Points on a hilly landscape, in no order, each with its height.
From any point a ball takes the steepest step (drop divided by distance) to one of its 4 nearest points. It stops when none of these is lower. Distance is the straight distance between rows; heights are no part of it.
Z_391 h=2.66: [125 108 133 189 149 123 128  80 143 158 137 137 146 239 123  37 114 105
 159 167]
Z_961 h=2.05: [ 99 152 149 153 144 136 137 132 146 167 160 114  85 168 145  91  92  81
 123 159]
Z_953 h=2.30: [142 143 117  70 151 145 148 164 161  84 154 139 172  76 143 153 138 116
 104 131]
Z_652 h=3.93: [133  95 123 154 103 108  89  90  97 168  84 143 122 170 127 120 114 149
 146 166]
Z_46 h=2.97: [106 100 122  98  79 121  99  99 153 127 126 114  94 117  97 169 160 132
 127  90]
Z_144 h=3.26: [116 102 100 123  87  86  90  83 132 164 140 101  74 151 143 135 121 121
 181  85]
Z_261 h=3.15: [118 109 128 115  64 116 132 120 104 147  72 135 144 146  92 170 148 189
 119 170]
Z_937 h=1.34: [111 187 137 130 126 139 200 188 118 112 131 105 165 133 111 156 131 138
  98 140]
Z_992 h=2.12: [167 109 113 161 161  95 113 101  98 127 105 123 150 142 143  89 119 136
 180 118]
Z_901 h=4.07: [136 107 114 130 106 102 107 112 114 150 111 102 114 133 125 142 133 142
 167 114]
Z_393 h=2.40: [115 118 135 140  80 131 127 123  87 147  73 144 129 182  98 147 127 153
  89 201]
Z_121 h=3.57: [119 121 146 169 158 139 113 113 130 169 151 119  89 179 146  69  89  97
 141 150]
Z_130 h=2.72: [131 103 147 155  91 131 109 102  72 143  73 155 132 162 124 108 121 158
 107 192]
Z_110 h=3.55: [119 140 140 107 145 152 129 154 170 112 182 118  99  74 133 140 136  96
 121  59]
Z_950 h=3.56: [128 113 163 147 113 157 127 121  82 121  80 165 145 134 104 115 134 174
  96 174]
Z_684 h=1.27: [ 82 211 125 153  94 128 186 165 103 131 123 110 130 185 121 169 123 130
 108 177]
Z_118 h=2.91: [132 113 195 154 176 187 114 159 137 138 172 159  65 113 149  79 114  94
  97 125]
Z_87 h=3.12: [107 134 137  99 105 153 143 144 142 120 130 129 117 107 115 165 152 128
  80 123]
Z_218 h=2.34: [105 152 109 152 112 105 120 119 129 153 153 100  93 155 149 142 109 113
 163 107]
Z_42 h=1.48: [176  93 122 124 129  94  78  92 111 134 105 136 154  92 131 112 137 168
 189  97]
Z_751 h=3.36: [123 116 113  48  47  87 118  87 164 115  81 127 148 108  82 202 172 142
 119 125]
Z_180 h=2.28: [159  91 118 149 118  90  88  86  96 144  83 141 155 126 121 111 124 157
 180 125]
Z_3 h=4.14: [ 95 173 196 144 134 183 170 185 142 124 150 125  87 125 116 152 137 104
  62 139]
Z_210 h=4.87: [111 108 140 141 128 149 106 131 137 160 156 130  63 143 142 116 115  91
 105 121]
Z_122 h=3.63: [108 104 149  97 131 156 118 139 192 106 156 138 104  91 124 149 144  92
  93  80]
Z_281 h=2.74: [137  69 105 129 103  87  58  79 126 164 124 129  86 123 141 115 117 139
 183  97]
Z_799 h=2.17: [130 139  97 133  97  97 134 133 108 145 105  94 129 165 121 152 120 154
 157 151]
Z_185 h=3.33: [127 147  94 109  78  79 149 133 123 128 105  89 159 137 109 183 144 169
 157 109]
Z_628 h=2.39: [145 134 105  57 156 133 132 146 178  68 157 140 151  60 159 152 129 100
 131 103]
Z_506 h=2.78: [139 113 137 126 158 152 130 150 135 119 130 147 135 100 124 125 133 132
 105 120]
Z_840 h=3.17: [ 87 198 149  79 124 160 161 140 172  97 157 118 147  79 115 185 160  80
  77 100]
Z_560 h=3.71: [126 137 118 102 147 128 126 145 163 116 181  98 110  85 132 147 125 102
 154  46]
Z_394 h=2.13: [146 107 104  96  71  71 103  98 142 139 101 108 156 118 117 175 156 174
 187  97]
Z_396 h=0.63: [164 103 100 116 121  72 116 113 137 140 128 109 144 108 135 152 129 163
 193  84]
Z_675 h=3.46: [120 170 165 166 177 131 142 163 134 139 186  92  88 152 164 102  97  85
 142 118]
Z_202 h=3.42: [180 130  97  93  86  58 149 125 130 134  88 102 200 118 108 172 145 173
 187 125]
Z_251 h=4.00: [143 120 132 168 188 123 135 119 113 132 137 128 113 172 155  62 102  93
 153 128]
Z_678 h=3.05: [122 159 119 165 144 116 150 121 126 146 133 115 140 214 121  91 106 104
 143 183]
Z_287 h=2.43: [144 123 118 162 143 106 118 142 114 132 121 118 132 147 135 109 112 130
 159 123]
Z_841 h=4.21: [168 120 111  90 181 125 122 142 162 110 165 128 153  64 142 117 124 123
 156  84]
Z_455 h=2.33: [113 207 109  99 142 121 193 172 143 104 165  93 165  88 127 170 138 122
 133  88]
Z_169 h=2.18: [121 157 124 155 127 121 163 159 116 129 129 109 122 177 123 130 110 123
 123 150]
Z_589 h=0.83: [140 118 129 181 115 119 121  69  71 126  70 164 147 191 129  72 116 148
 138 189]
Z_427 h=4.10: [139  86 160 139 154 185  87 137 147 110 143 173 108  74 132  88 121 126
 100 112]
Z_571 h=1.98: [ 95 196 156 139 134 153 185 173 139 113 161 102 114 107 122 160 129 111
 101 106]
Z_453 h=0.52: [108 150 107  54  85 115 131 101 171 107 118 109 150 101  97 200 178 127
  99 107]
Z_522 h=3.16: [172 124 110 125 114  70 130 124 108 126  83 110 186 137 115 149 137 184
 175 133]
Z_710 h=4.45: [142  98 124  43  67 101  88  87 149 105  83 146 169  84 110 170 174 159
 140 144]
Z_598 h=3.70: [140 106 100 143 118 109  93 111 126 156 137  98  89 136 137 125 122 130
 166 101]
Z_272 h=2.92: [129 160 128  92 138 137 178 176 159 101 146 117 171  85 117 154 140 116
 103 120]
Z_594 h=2.83: [137 134 174 147 179 175 148 162 106 103 120 164 153  98 118  94 128 128
  78 144]
Z_945 h=3.07: [118 140 145 164 140 130 145 127 104 146 125 116 119 180 139  96  95 112
 120 172]
Z_870 h=2.69: [118 147 112  93 123 127 143 140 157 112 148 111 138  87 115 170 151 111
 124  78]
Z_162 h=2.68: [149 136 145 189 198 136 185 124  75  94 120 156 138 164 156  39 126 102
 143 134]
Z_963 h=4.99: [ 92 104 130 152 120 134  99 103 149 179 146 127  70 172 129  99  81 101
 132 149]
Z_512 h=5.28: [150 115 160 179 198 169 124 122 108 112 140 164 125 103 144  46 120 127
 115 115]
Z_471 h=2.81: [159 151 128  90 190 129 175 169 150  92 142 140 187  77 128 145 123 129
 116 137]
Z_971 h=2.86: [109 170  90  99  84  65 150 106 137 134 123  79 159 107 103 206 167 150
 184  62]
Z_123 h=4.08: [163 107 137 171 173 143 114 110  95 110 122 152 134 104 138  74 117 139
 137 111]
Z_500 h=2.24: [146 154 144 139 200 144 203 171 107  86 127 134 193 106 132 106 131 130
 106 145]
Z_387 h=2.32: [140 127 138 172 170 133 147 119  69 111  98 147 148 158 144  72 118 128
 146 147]
Z_454 h=2.16: [146 143 118 116 155 120 159 167 136 118 129 119 169 100 119 125 131 151
 124 128]
Z_717 h=1.61: [139 174 125 110 141 117 195 197 130  98 130 109 187 112 111 149 136 150
 107 148]
Z_466 h=3.62: [169 122 106  57  71  52 113 111 136 124  90 126 194 106 109 172 163 177
 184 117]
Z_483 h=2.73: [119 124 112 138 106 121 127 137 118 144 124 112 102 164 129 124 108 129
 117 143]
Z_984 h=4.26: [ 78 144 128 159  89 130 125  88 157 180 149 122 107 233 110 114  91 125
 130 176]
Z_820 h=0.51: [123 134 159 179 187 140 149 121 141 152 154 138 119 209 151  28 101  81
 146 160]
Z_725 h=2.14: [143 150 101 113 116 105 169 149 134 125 130  95 154 112 127 161 140 146
 145 102]
Z_720 h=2.80: [140 139  98 157 123  88 122 124 113 139 127  88 125 168 142 132 110 128
 169 131]
Z_486 h=5.37: [137  93 146 175 140 145  99 101  86 145 101 156 113 149 136  79 117 127
 115 153]
Z_431 h=1.76: [145 155 153 174 196 143 197 168  90 100 118 126 154 160 138  80 127 118
 128 164]
Z_743 h=2.08: [150 150 132  86 165 139 180 166 129  85 114 135 204  94 126 141 140 144
  86 169]
Z_406 h=3.72: [151 114 132 188 159 120 112  72  79 125 106 161 125 164 158  38 108 122
 146 136]
Z_469 h=2.57: [128 200  96  68 142 109 172 146 157  82 164  92 177  83 137 177 141 105
 138  66]
Z_140 h=3.67: [ 76 178 163 100 103 172 176 166 150 111 152 123 114 109 100 190 171  99
  56 120]
Z_225 h=1.09: [150 138 108  45 135 135 129 149 153  49 118 148 168  70 151 161 146 110
 105 154]
Z_498 h=4.16: [123 122 144 165 120 140 114 113  88 151  94 148 119 186 139  91 109 116
 103 190]
Z_35 h=2.37: [134 146 149 123 160 164 170 191 138 114 139 127 141  97 119 134 124 121
  90 131]
Z_436 h=3.35: [124 109 105 117 104 107  99 115 146 140 136 102 102 111 120 156 150 136
 154  80]
Z_562 h=1.70: [137 162 110 154  95  89 166 139  83 120  70 110 182 218 108 165 134 163
 139 208]
Z_195 h=2.10: [132 131 145 156 149 151 166 166  95 109  95 139 164 137 109 111 132 145
  98 164]
Z_583 h=4.09: [130  75 126 116 100 132  76 107 152 142 140 124  84 101 126 136 147 130
 144  86]
Z_916 h=2.50: [109 125 173 173 182 156 138 132 119 155 152 140  96 176 161  56  94  76
 111 169]
Z_405 h=3.90: [102 159 181 164 150 166 165 176 121 133 145 121  88 149 139 131 115 102
  73 162]
Z_75 h=2.98: [115 130 153 172 145 152 148 157  88 139 104 145 119 164 128 107 126 117
  91 180]
Z_803 h=2.61: [ 84 188 111  84 106 124 172 134 151 109 146 100 155  87 118 186 161 110
 116  77]
Z_384 h=2.79: [132 118 135 189 175 129 133  95 118 143 134 140 125 189 155  26 114  96
 150 161]
Z_164 h=2.95: [ 82 137 113  81  52  97 133  82 128 137  83 103 120 124  68 211 165 158
 122 101]
Z_541 h=4.60: [136 104 169 168 164 198  96 115 110 107 124 186 102  83 126  48 119 131
  84 128]
Z_962 h=2.77: [138 119 131  83 158 177 120 140 152  72 133 177 161  49 154 128 118 105
  94 148]
Z_187 h=0.86: [168 109 113 152 189 103 123 125 102 125 128 135 140 106 138  89 118 146
 179  96]
Z_256 h=2.07: [115 161  96  83  96 106 151 126 153 124 128  99 157 104 105 185 164 137
 135  92]
Z_601 h=1.45: [160  80 115 171 142 103  75  77  90 146 110 144 124 137 151  65 109 136
 188 109]
Z_689 h=1.73: [123 145 174 119 138 177 169 185 135 114 122 148 154 107 112 135 140 134
  55 161]
Z_324 h=1.59: [ 96 188 106 156 115  94 147 134 131 147 145  93 123 188 141 143 111 122
 158 138]
Z_458 h=4.01: [102 102 102 135  97 120  93  86 143 187 128 113  90 180 135 116 101 127
 148 147]
Z_349 h=2.60: [130 132  96 113  80  97 127 122 132 134 129  95 122 126 122 167 150 156
 157  81]
Z_57 h=1.52: [109 185 108 150 108  96 164 129 112 139 121 102 163 227 109 137 116 137
 139 205]
Z_773 h=4.66: [117 102 119  73  78 111 112 108 147 126  91 134 134 112  98 180 164 159
 113 130]
Z_90 h=4.47: [143 107 145 165 180 138 107 137 109 138 143 135 100 145 162  65 102 102
 142 118]
Z_49 h=3.99: [140  96 127 164 142 120 106 108  97 152 111 133 126 169 137  90 104 122
 136 159]
Z_532 h=4.17: [183 128  98  89 219 111 145 135 149  89 157 157 178  53 159 116 111 125
 161  96]
Z_704 h=3.53: [142 122 177 165 165 193 128 131 104  85 125 188 133  94 125  61 130 130
  71 145]
Z_19 h=5.14: [121 105 162 169 134 162 105 111  89 146 108 170 103 154 135  62 108 122
  81 177]
Z_93 h=2.99: [116 123 122 139 145 129 116 144 145 147 177 100  73 121 136 130 119 107
 146  60]
Z_138 h=2.45: [ 93 117 129 129  82 143 119 125 121 167 123 129  78 166 113 154 132 136
  93 148]
Z_811 h=3.78: [138 128 166 153 179 160 129 169 118 132 175 125  77 109 159  95 101  89
 121 115]
Z_20 h=1.96: [135 173 151 163 169 128 179 200 124 113 161  99 127 133 139 130 114 119
 111 128]
Z_832 h=2.70: [150 113 128 143 130 119 129 125  90 130  84 133 154 143 123 116 136 158
 137 159]
Z_865 h=3.95: [ 83 134 116 103  58 121 134 119 121 135 104 111 116 142  83 190 165 151
  98 136]
Z_794 h=3.25: [127 111 128 100 139 146 113 146 166 121 165 133 107  81 137 129 137 116
 117  75]
Z_365 h=2.82: [168  86 125 149 135 108  81 113 107 137 119 133 130 102 131 101 121 145
 170 107]
Z_761 h=1.44: [160  83 125 100 100 118  58  87 134 128 104 172 150  75 123 115 140 167
 161 112]
Z_804 h=4.43: [ 76 145 116 128  88 129 138 124 122 137 127 112  90 147 110 179 147 131
 104 113]
Z_759 h=2.84: [136 122 129  94 156 149 143 156 158 107 153 138 137  77 136 130 126 121
 120 108]
Z_600 h=2.01: [126 141 125 166 140 114 166 136  96 120  92 113 158 192 128 122 121 132
 127 190]
Z_99 h=2.31: [143 121 115  72 139 146 126 144 166  78 148 143 143  67 141 142 144 105
 106 121]
Z_599 h=0.95: [140 131 146 110 132 164 146 142 128 109 108 163 183  86 121 134 141 147
  76 177]
Z_116 h=3.76: [183 128  98  72 149  85 138 128 138 116 131 112 179  75 133 153 131 160
 175 101]
Z_621 h=5.19: [158 101 139 140 144 140 108 113 107 116 122 157 156  87 128  95 129 157
 121 125]
Z_236 h=4.50: [120  84 114 137  99 111  70  82 131 184 127 121  75 170 135 106 108 120
 151 130]
Z_145 h=2.03: [134  76 122  91 101 141  71  96 168 109 117 159 129  77 124 141 152 139
 127 116]
Z_818 h=2.38: [ 79 175  84 117  70  74 140  93 110 145 105  81 135 150 108 210 158 146
 184  80]
Z_443 h=5.00: [122  84 111 126  83 113  82  97 121 166 121 126  75 144 129 140 132 143
 150 114]
Z_969 h=2.04: [131 181 108 102 122 103 189 157 134 109 144  92 174 101 113 164 144 141
 134 106]
Z_461 h=0.85: [140 111 107 148 147 116 100 127 123 158 143 112  89 146 160  96  90 105
 158 104]
Z_627 h=2.21: [162 160  93  57 158 102 152 141 158  74 155 107 165  73 144 168 129 110
 139  93]
Z_475 h=5.52: [147  98 123  87  72 105 112 111 119 130  78 147 171 109  94 166 161 179
 140 143]
Z_752 h=3.97: [146 116 138 191 163 142 143  74  84 113 115 165 131 189 164  15 110 111
 142 152]
Z_467 h=3.65: [117 152 101 155 111 102 120 102 141 174 135 113 125 205 127 105  98 116
 140 160]
Z_229 h=3.66: [103  90 126 114  67 125 115 121 104 151  94 129 104 155 102 161 139 158
 100 162]
Z_839 h=4.18: [124 109 162 170 127 172 113 118  80 120  97 173 127 128 123  85 120 145
  83 175]
Z_2 h=6.57: [147  88 148 163 111 135  75  87  87 150  86 160 106 123 124  90 127 156
 131 149]
Z_607 h=3.89: [127 107 143 148 113 151 114 131  92 146 106 143 114 149 117 117 124 136
 107 154]
Z_153 h=1.63: [117 191 167 149 148 147 190 197 122 121 150 103 130 134 126 155 132 114
  87 134]
Z_986 h=3.96: [155 106 118 126 181 122 115 152 171 122 195 108 103  80 154 120 116 107
 162  46]
Z_262 h=3.68: [119 115 150 119 156 157 121 143 165 127 187 117  67  83 150 126 129  92
 121  55]
Z_316 h=4.72: [134  86 121 105  77 125  87  95 124 147  86 145 126 115 115 154 158 163
 150 129]
Z_680 h=1.97: [122 145  86 129  90  72 118  99 125 145 130  75 121 143 122 170 140 141
 187  77]
Z_514 h=3.94: [187  95 116 131 185 127  83 103 138  96 151 154 152  65 147  81  99 144
 180  79]
Z_193 h=5.85: [109  69 128 120  88 135  80  91 128 176 120 146  56 162 134 116 118 127
 119 136]
Z_808 h=2.67: [162 124 120 130 136 107 140 133 106 111  94 119 191 111 115 135 133 173
 148 144]
Z_226 h=3.20: [155 113 113 154 116  92 107 105 101 149  93 120 137 171 140 117 119 144
 167 156]
Z_946 h=4.88: [111 120 113 165 121 104 101  73 171 187 172 112  96 202 140  84  79 104
 187 125]
Z_38 h=2.85: [153  85 128 122 155 139  84 129 168 120 168 141 106  73 142 107 129 111
 141  73]
Z_884 h=2.41: [126 158 118  57 130 140 156 162 160  67 134 125 162  78 124 173 149 104
  84 130]
Z_584 h=4.33: [ 59 187 110 124  95 125 163 136 110 131 125  97 126 140  97 205 158 130
 115  99]
Z_907 h=3.11: [131 135 126 159 173 131 125 132 138 156 170 116  92 153 142  79  92  77
 146 111]
Z_382 h=1.94: [139 145 106 132 114 113 162 166 118 121 115 103 167 128 121 146 140 153
 130 141]
Z_421 h=3.00: [153  96 118 111 116 108 108 116 128 128 104 133 155  95 119 129 147 166
 161 128]
Z_119 h=2.36: [119 122 115 167 126 119 127  89 113 159 108 140 145 222 120  89 121 131
 140 195]
Z_951 h=2.96: [ 91 153 102  90  81 102 118  86 143 129 119  93 128 112  92 201 171 123
 152  64]
Z_223 h=3.14: [154  97 104 141 122  74  87 101 124 164 137 109 105 131 149 120 118 137
 205  82]
Z_311 h=1.72: [ 94 161 149 127 102 156 179 173 121 126 127 125 116 142 107 166 141 131
  68 154]
Z_857 h=3.98: [131 109 114  67 112 114 115 113 170 115 134 115 132  86 129 159 163 129
 123  85]
Z_310 h=3.59: [137 115 105  93  58  81 126  94 123 142  93 108 146 128  97 189 161 170
 148 118]
Z_558 h=0.60: [ 93 139 122 130  83 136 149 140 108 153 117 120 107 182 110 151 125 129
  98 172]
Z_988 h=0.55: [142 124 118 142 137 128 138 155 115 127 126 112 136 127 125 133 129 139
 126 123]
Z_973 h=1.43: [125 147 132 124 123 149 187 179 124 117 112 131 163 123 103 155 142 146
  71 158]
Z_203 h=3.03: [158 165  87  68 106  74 156 111 144 106 119  98 186  90 120 177 157 151
 173  93]
Z_81 h=7.08: [165  79 142 155 104 123  52  76 106 132  96 161 125 106 117  92 123 175
 146 128]
Z_667 h=3.88: [101 102 145 114 112 168 105 143 165 121 156 138  70 101 119 139 143  99
  87  85]
Z_450 h=5.20: [105 103 141 180 125 147 113  84 120 173 123 160 115 196 137  62  92 111
 120 185]
Z_191 h=3.19: [123 101 160 122 144 172 120 162 142 125 140 154  99  97 130 121 134 123
  83 124]
Z_238 h=1.77: [144 151 111 154 117  95 181 154  86 111  76 105 193 183 100 153 146 170
 132 184]
Z_941 h=1.51: [ 77 170 112 139  73 102 149 120 111 148 116 102 109 193 114 171 128 140
 129 151]
Z_844 h=4.24: [ 64 172 118 112  72 136 168 133 118 123 117 113 116 132  87 188 162 143
  87 122]
Z_392 h=3.24: [138  85 110 153 136 103  75 102 115 169 128 128 102 155 146 102 105 120
 167 121]
Z_559 h=0.46: [ 93 151 161 170 124 141 152 126 151 165 151 123 103 203 119 104  88 106
 111 176]
Z_192 h=2.35: [149 104 141 116 146 175  74 101 139  74 138 186 147  43 142  82 109 128
 115 131]
Z_683 h=1.47: [ 76 124 117 127  82 126 116  95 119 172 117 136  84 198 122 131 106 139
 117 175]
Z_155 h=3.79: [138  80 145 135 148 169  70 121 151 121 155 171  99  70 143  83 128 123
 126  97]
Z_88 h=2.76: [113 143 116 132  71 130 167 148  88 134  86 127 144 171  89 182 139 169
  94 188]
Z_706 h=1.23: [117 178 138 145 161 126 157 169 135 122 178  97 106 109 153 139 122  98
 145  74]
Z_711 h=3.52: [116 114 125  77  93 149 146 141 141 109 116 132 158 110 110 170 158 147
  74 142]
Z_339 h=1.40: [128  89 168 135 160 196  99 152 165 127 174 154  56  91 141 107 119  93
  93  93]
Z_260 h=2.65: [101 160 138 104 126 147 147 144 159 117 150 113 109 104 125 170 149 101
  96  81]
Z_632 h=4.59: [164  81 130 134 150 152  59  92 140 112 136 167 121  63 136  79 112 145
 151  89]
Z_564 h=2.22: [126 161 163 154 147 156 165 178 131 127 166 113 102 123 129 130 122 108
  97 105]
Z_736 h=2.29: [109 122 159 136 118 160 144 163 106 142 111 142 112 142 110 136 128 139
  69 164]
Z_602 h=0.44: [150 102 121  78 123 149 108 122 157  93 130 160 147  77 137 120 146 132
 120 120]
Z_996 h=6.39: [134  93 155 155 134 173  86 123 105 142 122 159 103 113 136  90 116 128
 108 134]
Z_800 h=3.64: [ 92 156 120  47 113 134 137 119 182  62 129 121 142  70 123 199 154  72
  84 101]
Z_332 h=2.93: [152 103 121 155 176 117  99 137 121 151 160 113  87 126 160  81 106 110
 161  86]
Z_244 h=5.32: [ 99  95 143 157 104 143  89  79  97 169  88 168 102 171 126  90 105 137
 100 185]
Z_447 h=2.19: [112 156  86 145  78  84 125 102 122 156 134  92 119 201 124 164 120 131
 164 147]
Z_546 h=1.39: [ 49 159 129 116  61 138 155 128 107 144 107 117  89 185  90 191 138 147
  79 167]
Z_731 h=2.46: [172  98 113 100 138 107  90 107 148 123 123 149 155  68 134 110 126 148
 166 106]
Z_372 h=1.85: [127 141 123 162 119 128 172 159  75 116  76 120 186 166 106 137 131 156
  94 190]
Z_913 h=5.18: [140 112 159 166 162 165 128 138  92 119 115 157 115 123 137  74 116 118
 103 145]
Z_33 h=1.74: [153 102 117  83 161 160  76 113 164  71 142 179 137  35 165 112 113 100
 131 120]
Z_415 h=3.60: [109 136 167 142 130 163 144 168 119 139 155 127  62 139 134 127 114  94
  83 141]
Z_380 h=4.05: [121  65 136 113 128 156  64 112 181 126 159 141  70  85 137 125 137  92
 114  73]
Z_438 h=2.47: [132 149 122 163 162 101 157 165 114 133 144  96 118 153 143 116 107 110
 148 117]
Z_716 h=1.67: [158 122 113  75 148 134 114 131 147  83 140 156 165  67 149 140 141 126
 132 128]
Z_6 h=2.71: [163 108 121  66 106 117 112 116 147 108 109 148 180  79 121 143 151 150
 139 125]
Z_757 h=5.31: [ 64  84 147 151  92 164  93  73 143 206 144 152  78 200 111  82  87 129
 107 175]
Z_194 h=2.75: [118 155 112 109  97 125 163 143 134 123 117 102 138 126 100 180 148 150
 118 118]
Z_814 h=4.15: [ 92 147 124 170 108 114 126  83 162 181 158 113 128 246 101  87 103 132
 153 162]
Z_924 h=1.82: [155  90 112  86 145 136  85 117 158 104 155 153 127  57 145 124 140 130
 147  97]
Z_433 h=2.11: [113 154 116 127 118 125 138 141 143 130 149  98 104 118 125 156 137 118
 131  71]
Z_977 h=3.58: [138  84 134 129 159 140  83 132 161 135 174 134  62  86 147 117 128 101
 140  63]
Z_943 h=2.25: [136 125 108  41  93 106 109 109 161  76 104 129 157  80 122 192 158 112
 111 119]
Z_37 h=1.89: [152 136 114 156 132  87 142 128  94 138  83 115 164 198 127 129 122 140
 145 189]
Z_960 h=3.61: [115 107 125  91 113 145 111 124 171 111 126 133 113  87 123 150 153 116
  98 111]
Z_489 h=1.55: [106 166  92 142 101  89 142 134 116 132 133  93 133 159 126 172 130 136
 162 103]
Z_502 h=2.09: [157  67 121 155 131  93  44  78  97 154 109 139 109 121 146  85 105 145
 206 102]
Z_206 h=0.62: [151 131 153 168 199 132 162 156  97 113 128 137 133 132 134  79 123 121
 125 126]
Z_657 h=1.06: [ 62 199  95 124  63 109 165 121 103 130 108 101 129 189 114 191 133 148
 123 174]
Z_697 h=5.42: [141  87 133 129 116 144  93 125 118 137 105 149 124 108 124 117 134 149
 117 127]
Z_276 h=1.81: [137 114 124 153 107 118 129 110  80 138  79 148 152 180 119 120 122 155
 123 189]
Z_196 h=1.22: [ 81 136  99 120  63 110 117  90 127 171 132 103  75 174 118 163 128 125
 134 122]
Z_183 h=3.69: [119 107 126 103 120 142  90 122 176 124 156 117  86  97 118 151 143 109
 117  59]
Z_410 h=4.03: [117 104 125 134 120 125  87 117 138 161 164 117  55 127 152 118 119  98
 143  87]
Z_510 h=1.60: [119 152 109 151  96 112 142 133 108 146 110 108 122 186 126 138 112 139
 135 162]
Z_535 h=2.26: [ 89 133 134 148 109 145 136 129 121 168 128 139  87 187 128 119  99 105
  92 179]
Z_29 h=2.27: [ 90 226 137 155 144 128 192 174 114 121 168  87 134 134 152 171 138 109
 142 113]
Z_165 h=1.42: [ 81 206 148 157 114 126 172 155 118 143 150 103 121 189 124 146 106 111
 122 167]
Z_566 h=2.53: [168 110 135 169 210 127 133 113 101 120 137 140 130 117 150  66 106 121
 156 108]
Z_807 h=1.62: [121 167 120 128 130 122 168 163 131 120 159  95 129 111 131 157 139 123
 128  91]
Z_733 h=3.31: [168 112 129 153 203 121 121 147 135 125 166 127 117  96 154  89 106 122
 160  80]
Z_232 h=2.87: [150 148 104  57 132 108 150 142 165  97 145 116 172  75 129 170 139 130
 136 110]
Z_806 h=4.04: [ 88 101 160 159 127 162 102 119 120 187 127 151  82 173 139  82  92 100
  93 177]
Z_309 h=2.94: [120 144 175 172 182 158 151 147 126 152 157 123  95 164 155  74  92  78
 115 167]
Z_567 h=3.74: [104 144 131  66 134 142 123 129 190  82 162 126 122  76 137 165 146  81
 103  74]
Z_442 h=3.47: [126  96 137 131 154 157  91 146 143 133 148 142  85  97 140 114 128 108
 124  99]
Z_300 h=3.39: [134  82 132  76  68 119  82  91 141 119  91 154 148  86 114 151 163 153
 137 133]
Z_611 h=1.24: [118 177 133 151 128 124 192 186 109 119 111 101 160 147 109 157 132 137
  94 169]
Z_783 h=2.59: [140 124 119  89 131 139 134 143 149  94 136 137 153  84 128 146 148 137
  96 128]
Z_956 h=1.99: [144 140 118 128 105 102 165 148 100 126  90 110 172 149 105 157 131 171
 138 162]
Z_809 h=2.62: [ 91 169  91 111 108 104 132 109 131 131 133  92 122 120 111 185 159 125
 150  69]
Z_662 h=3.23: [105 209 174 176 161 143 179 158 136 142 167  93 105 182 155 103 101  76
 127 166]
Z_390 h=2.58: [126 128 146 157 138 145 137 167 126 140 128 130 110 135 133 117 124 114
  99 138]
Z_113 h=3.13: [143 152 115  96 158 130 157 169 166 101 172 114 146  81 136 147 134 117
 130  84]
Z_967 h=2.88: [151 113 120 173 147  88 116  94  90 137  94 124 142 186 144  93 116 133
 178 148]
Z_920 h=2.42: [154 119 147 146 196 143 132 159 125 115 148 142 133  94 136  92 115 113
 132 105]
Z_581 h=3.41: [173 109 128 141 203 140 126 113 122 107 140 149 149  73 148  80 115 134
 151  98]
Z_643 h=2.15: [104 147 163 170 167 139 146 123 136 158 154 126 114 200 142  71 101  90
 118 161]
Z_189 h=0.99: [180 173  93  48 171  98 156 165 143  65 142 129 195  76 147 161 131 124
 136 132]
Z_912 h=2.89: [153 139 139 117 181 142 150 158 130 102 132 151 185  81 136 116 132 140
  99 140]
Z_645 h=5.23: [124  56 125 125  90 135  53  84 129 163 116 146  59 132 127 120 135 126
 145 106]
Z_509 h=1.35: [104 206 115 161 117 110 181 165 102 119 116  95 145 195 118 154 120 128
 126 188]
Z_656 h=2.44: [132 112 156  94 139 172 130 164 177  97 148 149 132  76 134 129 143 108
  81 122]
Z_152 h=1.80: [121 120 147  98 136 161 134 143 152 103 132 158 148  89 123 128 149 134
  73 148]
Z_904 h=1.50: [153  94 123  66 124 148  72 103 154  69 125 174 140  57 161 128 133 105
 128 138]
Z_666 h=3.92: [176 109 124 104 183 128 113 117 133  89 141 158 177  64 145 107 117 129
 148 116]
Z_850 h=3.08: [165 116 115 116 151 119 129 127 120 112 126 126 174  99 128 117 130 153
 163 123]
Z_96 h=2.06: [141  86 145 107 161 189  58 106 175  85 165 188 116  45 158  89 108  98
 122 109]
Z_345 h=1.18: [ 96 196 103 150 108 106 171 156 112 131 128  83 138 177 130 174 121 133
 146 135]
Z_8 h=1.68: [140 160 151 116 161 149 206 202 122  97 120 135 188 110 114 132 144 146
  73 164]
Z_501 h=7.34: [140  67 140 144  78 130  27  56 110 143  97 180  94 103 130  94 122 157
 158 112]
Z_605 h=2.90: [119 155 162 166 171 134 161 149 117 135 134 119 123 199 144  87 102  93
 113 172]
Z_248 h=3.32: [126 126 115 107  71 106 148 122 119 138  87 107 154 144  93 177 159 171
 135 140]
Z_730 h=0.94: [ 92 117 114  89  52 108 100  77 137 133  97 115  94 123  79 199 174 149
 122  88]
Z_11 h=3.54: [ 80 113 125 116  87 136 103 107 121 158 124 128  67 155 114 153 130 121
 111 124]
Z_293 h=6.06: [131 118 158 173 164 159 103 105  88 137 110 162 101 149 150  54 112 106
 103 148]
Z_732 h=2.20: [157  97 131 107 188 163  83 134 164  92 163 166 125  60 157  95 114 113
 136 100]
Z_563 h=3.48: [108 127 211 163 165 190 142 143 116 157 154 148  67 151 155  82 107  68
  82 159]
Z_459 h=6.33: [135  78 126 145 105 140  61  86 109 161 110 146  81 135 129 102 118 136
 138 131]
Z_746 h=2.54: [147 121 116 123  85  69 147 123 104 132  69 113 188 137  93 173 149 178
 151 154]
Z_545 h=1.46: [138 109 114 166 114 105 106  75 129 172 120 133 132 220 137  75 103 128
 167 174]
Z_949 h=3.87: [129 157 102 116 131 100 146 138 152 131 158  87 135  86 134 163 140 124
 176  49]
Z_488 h=3.37: [153 161 107  67 143 114 179 156 141  86 135 119 188  86 133 162 132 140
 108 135]

Where does a ball stop that starts at each point below?
Z_183 | Z_602
Z_262 | Z_706
Z_293 | Z_276
Z_202 | Z_345
Z_248 | Z_345
Z_427 | Z_599
Z_122 | Z_602
Z_110 | Z_602

Call two points neighbours if one is among the 4 nearest of the other. Go from one point of each pair to the other, from neighbour to neighbour, staying as low as possible. Name the highest point that can't be avoided.
Z_189 / Z_42 | Z_628
Z_276 / Z_657 | Z_37
Z_189 / Z_461 | Z_392
Z_988 / Z_276 | Z_956
Z_761 / Z_730 | Z_951
Z_602 / Z_589 | Z_287
Z_345 / Z_599 | Z_689
Z_657 / Z_558 | Z_546
Z_225 / Z_42 | Z_145
